A landscape with many peaks, sampled at points; each row gives a point and its height.
A climber steps from a point to whichever of its 2 nearest points has the largest rise for the distance, and stops where none of them is higher. Distance is the straight distance between rows; heights are no part of it.
<210>: [  2   7  45 -42  -7  -5  40  -2 -20 -18 -34  14 -31  19  29   0 -27 -19
 -28 -37]  (h 336)
<1068>: [-21  17   9 -55   6 -19  19 -23  -5 -25 -43 -23  -4  -6  36   7  13   7
   7 -14]  (h 236)
<39>: [-14   5  -6  -8 -24  11  30  -8   7  12  13  21  -7 -10   9 -22  -3  -6
  -2   5]  (h 388)
<1196>: [  6   0   7 -24  19 -11   3  27   0 -12 -37 -28 -22  -5  36 -24 -11  12
  18 -25]  (h 89)
<1032>: [ 40 -11 -20  22 -10  11  -1  11   3  11  28  -2 -11  -8   3 -22  21  -3
  -8  30]  (h 40)
<185>: [-14  -8   3   6 -12   2 -25 -16   4  15   3  14   0   1  -7   9   4  -7
  58  26]  (h 546)
<586>: [ -8  17   5 -11  32  18   3  47  -8  11  10 -18 -54  10 -24 -13 -18  25
 -36 -34]  (h 480)
<1168>: [-11   1  39 -22  11  15  12  -3   3  11 -24  -7  -3  23  26  -3 -10 -15
   4 -35]  (h 230)
<767>: [ 27  34 -18  58   0 -70   1 -12  -8 -17  31  -5  37  -5   1  24  -6   8
  21  41]  (h 507)
<387>: [ -9  20  -3  -7   2  13  18  26 -17  15  -2 -18 -29   4   9 -31   4   3
 -32 -22]  (h 171)
<417>: [  7   8 -25   1   9  -1  13  29   0 -26  -2 -25 -29 -36  27 -40  12  21
 -30 -14]  (h 335)
<757>: [ 33  11 -13  46 -29 -45   4 -17  -6  12  29 -20  37  14  -4  16   4  -6
  -4  40]  (h 374)
<110>: [  7  -1  -8  60  -9  -3 -24 -11  26  19  38  -5  44  29 -23  22 -12  11
  13  -3]  (h 761)
<607>: [ -8  -4 -10   9 -49 -17  14 -10  23  22  36   7   8  -2   2   1  -1  11
   8  32]  (h 363)
<867>: [-23  13  24 -32  -2  11  14  -1  -3  12 -20  11 -21   5   9 -10   0   8
  13 -27]  (h 196)
<912>: [ 42   9   4 -34  34   2  10  12 -22  -2 -12 -29 -24  10  13 -17  36  10
 -18   2]  (h 540)
<233>: [-17 -19  13 -40  -1 -13 -16  21 -27 -22 -54  -9 -12  -3  -4   5 -10   4
  -4 -23]  (h 518)
<148>: [ 13  -1  41 -34  10  -2  19   7  -7   0 -34 -12 -10  27  45  -3 -24 -19
  -8 -38]  (h 269)
<372>: [-43  18  33 -29 -12  13  40 -11 -15   3  -4  34 -33  13 -16   2 -23 -10
 -23 -31]  (h 555)
<91>: [-30  18   8 -30 -12   0   8   3  -8  -1 -34  -6 -26 -14  17 -21   0  10
  26 -15]  (h 173)
<459>: [ 32 -11  16   1  10   9  16 -27  37  -4   6  39  19  -2  -4  12   7   0
  21   9]  (h 452)
<1127>: [  3 -13  -5  25  -2  26  -8 -12  27  20  32  10  35  35 -21  19  -5   8
  -6 -11]  (h 648)
<737>: [ -6  -1  21 -21  16  18  36  15   8  -5  -1  33 -40 -11   1 -18 -23  -2
  -5 -12]  (h 690)
<244>: [  1  14 -13   8 -14  27  -2  29 -26  17   7 -30 -16   8   2 -34   9  -1
 -48 -17]  (h 146)
<522>: [ 47  -5 -15  10  48 -12   0 -13   3 -28   5  -4  13 -15  10   0  33  -6
   5  30]  (h 52)
<1177>: [ 13 -34  -7  38  -5  18 -19  11  32  -1  19  32  -3 -12  -7 -13  -6  10
  30   8]  (h 364)
<237>: [-28 -14  17  -3   9  30 -29 -17  24  -5 -20  13  25  10 -18  26 -17   1
  28 -18]  (h 592)
<778>: [-32  -7 -21   8 -27   5  -7  27   6  -6  14  23 -32 -34 -24 -17 -11  27
   1 -14]  (h 249)
<132>: [ 48  -3 -10  38 -47 -18   8   0   3  16  40 -15  18  20  -9  -4   5   9
 -14  40]  (h 323)
<716>: [-17 -23  17 -17   7  -1 -28  10 -22  -7 -42 -10   1   6  -5   9  -8 -14
  15 -17]  (h 588)
<220>: [ 51 -15 -22  13  23   1  -4   9   1 -10  16  -4  -7 -17   8 -19  27  -2
  -4  31]  (h 32)
<929>: [ 34   8  12 -36  37  13  14  30 -13   2 -10 -17 -34  14   0 -16  -1  20
 -38 -14]  (h 613)
<277>: [ 12 -21  19 -16  14  33  15  -8  34  -1   8  38   3   4  -5   9  -7   0
  -7  -6]  (h 512)
<431>: [-22  20  18 -29  -6  20  35  -3 -12  11  21  32 -26  19 -28  11 -11   0
 -45 -14]  (h 672)
<685>: [ 36  -6   0  11  -5  36  -8  -7 -17   9  11 -15  29  27  -9  -1   3 -26
 -43  17]  (h 465)
<349>: [-31  22  47 -38  -9  -7  37  -2 -21 -13 -28  20 -43  18  -3   5 -49 -11
 -18 -46]  (h 437)
<765>: [-13   7 -13  35   1   0 -31 -25  30  -5   2   7  40 -15  -3  25 -21 -10
  33  10]  (h 549)
<565>: [ 19  12 -25  47  14  -9 -38  -1 -20   6  15 -20  33  -2 -13  16  14 -18
 -10  11]  (h 344)
<1171>: [ 16 -12  21 -21   3  23  35   6   6 -15  -7  43 -13  -3  -3 -12  -6  -3
 -24 -11]  (h 594)
<335>: [-13  12  12 -29  24  23  12   4   0  28  21 -20 -31  19   8   0   5  -5
 -35   0]  (h 229)
<270>: [  8 -34  -1  32 -48 -16  -3  17  20  16  37  24   4  26 -36   6 -12  37
  14  11]  (h 232)
<1185>: [-35 -21  -1   1 -14  26 -23   7  10  13   6  19 -25  -1 -11  -3  -9   8
  50  12]  (h 486)
<1090>: [-16  -8 -16  17   7   4 -44  13  16 -13 -12 -20  -5 -38   7 -11   2   9
  12 -19]  (h 399)
<876>: [-31 -19  19 -17  13  21 -27   2   6  -2 -29  -6  11  15  -9  19 -18  -5
  12 -29]  (h 673)
<483>: [-26  -1   0  -9  17  21  -6  28  11  16   7   9 -32   5 -22  -7   2  34
  -2 -33]  (h 394)
<362>: [-21   0  27 -56   4 -18   1  19 -24 -15 -48   3 -46  -2  -1   2 -22  15
  15 -21]  (h 451)
<924>: [ -5  -2  -5  -1  22 -21 -15 -13 -33 -20 -34 -29  24  -4  12  14  19 -38
   3  12]  (h 371)
<280>: [ 26  -9 -10  21 -57  -9  18  10   4  25  48   1   0  20 -19  -9   2  19
 -25  31]  (h 288)
<1129>: [ 17  14 -20  19 -27  15  12  13  -2  29  34  -4 -16   2   6 -33  27   9
 -18   9]  (h 60)
<726>: [ 15  25   9 -24  33  31  18  29  -9   5  13  -9 -47  10 -29 -14 -18  18
 -54 -14]  (h 535)
<69>: [ -6   4  -6  21 -30   8   1 -11 -17  37   9  -1  24  23   3 -12  24 -23
   6   0]  (h 110)
<114>: [-38  -1   6   5 -27  35  24  -7   7  11   8  21   5   7  10 -18 -16 -21
 -10 -17]  (h 450)
<819>: [ -1  -7 -25  -3   2 -23 -14 -13 -30 -23 -12 -25  33 -13  -5  16  25 -20
 -20  15]  (h 320)
<1040>: [-17  -8 -15  -3 -21   0   5  -6   7  -7  -2   8  -2 -29   6  -9   5  -2
  11  18]  (h 345)
<437>: [  9  -7   3 -34   5 -17  23 -22 -28 -39 -28 -14  13   0  20   7  25 -19
 -35   2]  (h 167)
<587>: [ 11 -24  -2   0 -12  -5   2   1  -8  -7  -9  20  12 -12 -13  -4  10 -11
  -1   8]  (h 306)
<80>: [-27  15 -21  13 -17   2  16  27   0  -9   6   9 -40 -43  -6 -38  -9  20
 -17 -22]  (h 276)
<621>: [ -4  -4   9 -22  -3  27  15  -1   1  22  39  19 -15  30 -27  19  -6   9
 -37   9]  (h 565)
<46>: [ 21  39   0  42   3 -56   9 -28   8 -13  17  18  47  -4   4  33 -24   1
  36  39]  (h 611)
<803>: [-23  11  28 -45  14 -11  27  14 -21 -18 -25  23 -68 -12 -13  -1 -31  11
   2 -14]  (h 525)
<350>: [ 41 -13   6   7  53 -17  -4 -10  -9 -30 -16  17  13 -14  -1  11  16 -17
  22  24]  (h 75)
<563>: [ 27 -18   5 -19   0  13   3  -7  12  11  32   8   8  20 -27  32   1   9
 -31  30]  (h 494)
<910>: [ -9 -21  15   8   2  31  -4   9  -8  17   1  10   5  27  -1  -4   0 -19
  -1 -19]  (h 605)
<236>: [ -4   8   5 -41   8  -9  32 -24  -6 -25 -20 -21   4  -4  38  -2  15 -10
 -31  -3]  (h 199)
<1061>: [ 27 -13  -3   8  15 -29 -12 -20   6  -2  23   6  19   2 -14  35   6 -11
  15  44]  (h 392)
<379>: [ 18 -26  -8  42 -47   4   5  16  16  17  52  13   4  25 -21  -2 -13  23
 -12  16]  (h 258)
<677>: [-20   2   8 -13  29  31  -3  -1  18  31  22 -13  -9  25   3   5   7   2
 -10 -10]  (h 259)
<54>: [-33  -6 -19   9 -50  -2  -1  -6  24  20  34  12 -13 -14   1  -4 -14  16
  30  30]  (h 400)
<1112>: [-13   6 -18  33  18  -6 -43 -16  16 -11  -5 -11  24 -29   2  13   1  -6
  35   6]  (h 491)
<402>: [ 16 -14  -9  14 -35 -39  10 -17  26   9  31   0  10  -5  -4  10  -1   8
  23  49]  (h 332)
<1109>: [ 23 -18  -4  19  21  16  -4  -5  36  -5   3  25  16 -14   6  -8   5   2
  23   2]  (h 406)
<618>: [ 20  20 -30  58  14 -25 -25  -6 -24 -18   3 -12  36 -19   5   4  11 -24
   3  16]  (h 293)
<700>: [ -8   4  -8  22 -28  -3  -7 -25  -7  15  -4   5  34   0   6   2  14 -21
  21   3]  (h 139)
<576>: [ 12  -2  12  -7  37  18 -12  14  19   0 -21 -14   8   9   3  -1   7  15
  -3 -37]  (h 325)
<1046>: [ 17 -19  15 -22  12 -12   7 -29 -22 -39 -34   6  24  -3  10  20  15 -32
 -17   9]  (h 133)
<948>: [ 17  13  -2 -12  24   3  -6   5 -17  15 -12 -36  -4   5  13 -11  29  -4
 -17  -1]  (h 484)
<403>: [  5  -2 -20  42  29   1 -45   5  16  -7   3 -30  12 -27  15  -1  11  -8
   5  -4]  (h 440)
<998>: [ 36   8 -34  47 -18 -62   3 -14 -11 -22  28 -20  33  -6  -2  11  13   8
   6  48]  (h 435)
<919>: [ 11  13 -25  21 -14  13  14  29   3  -6  16  -5 -29 -33  13 -44  13  22
 -32 -17]  (h 307)
<780>: [ 10   2   1  -1  30  22 -12  -4  27  18  13  -3   7  14  -9   9  19  13
  -4 -12]  (h 289)
<595>: [-43  -3  -9  -6 -27   0  -6   1 -14  -8 -34 -21  10 -20  18  -9  -4 -13
   2 -12]  (h 112)
<821>: [  4   5  -9  54   8  -8 -22 -17  18   3  22   5  52   8 -11  34 -26 -16
  13   7]  (h 643)
<574>: [  4   5  10 -28  32  -6 -18   5  12  -9 -47 -20  11  -3   0   6   6  24
  15 -43]  (h 292)
<161>: [  3   6   2  26 -18 -24 -18 -30   7   8   3  20  23   5 -17  20  -6  -3
  63  32]  (h 626)
<1143>: [-27  16  -5 -19  20  -3  -2  41  -9   6  -3 -11 -54  -8 -21 -13 -10  34
 -16 -38]  (h 436)
<1161>: [-12  19  11 -15   3 -11  15  27   2   8 -28 -25 -28   3  48 -33 -26   8
  24 -39]  (h 111)
<598>: [-31  -3  19 -26  10   7  21  18  -8 -12 -10  27 -54 -11 -12 -10 -37  -4
  -2  -7]  (h 601)
<260>: [  3  30   3  30 -14 -35  -7 -43   4 -12   3  22  40  -2  -1  35 -22 -10
  61  43]  (h 749)
<440>: [ 14  10 -10  24 -31  14   5  -5  -1  40  37  -2  14  27  -5 -11  25   4
  -4   6]  (h 83)
<126>: [ -4 -14 -17   2 -18   4  -5  22  15  -4  12  28 -14 -23 -27  -6   8  35
  -9  -8]  (h 245)
<302>: [  0  29 -33  43  17 -37 -21 -23 -13 -21   4  -9  37 -27  14  16   6 -20
  30  28]  (h 247)
<1014>: [ 21 -16   7   9  -3  33  -4  10 -19  14   4  -4   8  24  -1 -13   7 -26
 -23  -3]  (h 532)
<1086>: [-10   2  -5 -24   5  14  12  13  -5  11   6  -6 -17  -4  -3  -4   8   3
 -36  -1]  (h 200)
<782>: [ 31   2 -15  28  -1   4 -21  -6 -16   8  15 -26  38  13 -13  16   7 -22
 -27  24]  (h 397)
<1019>: [  1 -10  21 -20  33  20 -10  23  13   9 -15   8 -16  14 -11  -7   4  23
  15 -37]  (h 357)
<951>: [-11   0 -27   1  10  -9 -15  12  15 -25 -13 -34 -13 -37  32 -27  11  20
   0 -12]  (h 368)
<41>: [-13  12  -2 -30  12 -14  -6  -4   1 -14 -43 -27   9 -11  15   3  15  17
   6 -27]  (h 267)
<1006>: [-34  31  17 -32 -18 -10  18  16 -21   4 -41 -15 -34   8  35 -22 -32   8
  22 -32]  (h 141)
<813>: [ 41 -21  21 -22  38 -10   6 -18 -13 -38 -23  11   4  -3   1  15  18 -26
  -3  13]  (h 102)
<357>: [-41   3  -9 -16  -8  -4 -11  18  -2  -8 -33 -43  -7 -18  24 -12 -25  -4
  -8 -27]  (h 88)
<555>: [-19  -6  20  -8 -17  35  21  -9  -2  18   9  24  11  31   0   1  -8 -13
 -20 -22]  (h 520)
<539>: [-34   9 -17 -10 -29  -8  -7 -30 -14 -16 -31 -16  22 -22  13   8  10 -14
  23  14]  (h 140)
<697>: [ -2   4   3 -17  25 -18  -8 -13 -20   1 -24 -32   0   6  24   3  30 -23
   6   4]  (h 427)
<543>: [  2 -21   0  -7 -19  10   3  14   1   3   2  38  -2  -3 -25  -2   2  14
  -1   0]  (h 271)
<1124>: [ -1  19 -20  14   1 -36 -11 -34 -14 -24  -8   2  38 -16   0  24   9 -16
  27  32]  (h 209)
<453>: [-39 -14  -9  10 -27  16  -4   7  10  22  30  25 -28   0  -8 -14 -12   3
  27  18]  (h 443)
<696>: [ 23 -18  -3  -9  19  -1 -16  -8   5   7  17  -4  15   3 -16  33  10  -9
 -17  29]  (h 442)
<649>: [ 16 -18  -7 -10  -9 -30   2 -14  24   3  28  15  -2 -12  -5  20  11  13
  14  47]  (h 347)
<708>: [ -8 -17   7  19  19  25 -25 -14  32   2   5  13  40  10 -17  28 -13  -4
   9 -17]  (h 559)
<852>: [-16   9  -8   6 -25 -22 -15 -30 -23  -3 -14  -1  28  -6  -3  17  16 -23
  27  22]  (h 170)

For each start below, name the point where the climber stops.
<302> -> <910>
<91> -> <431>
<280> -> <260>
<522> -> <929>
<919> -> <110>
<244> -> <929>
<41> -> <929>
<819> -> <929>
<649> -> <431>
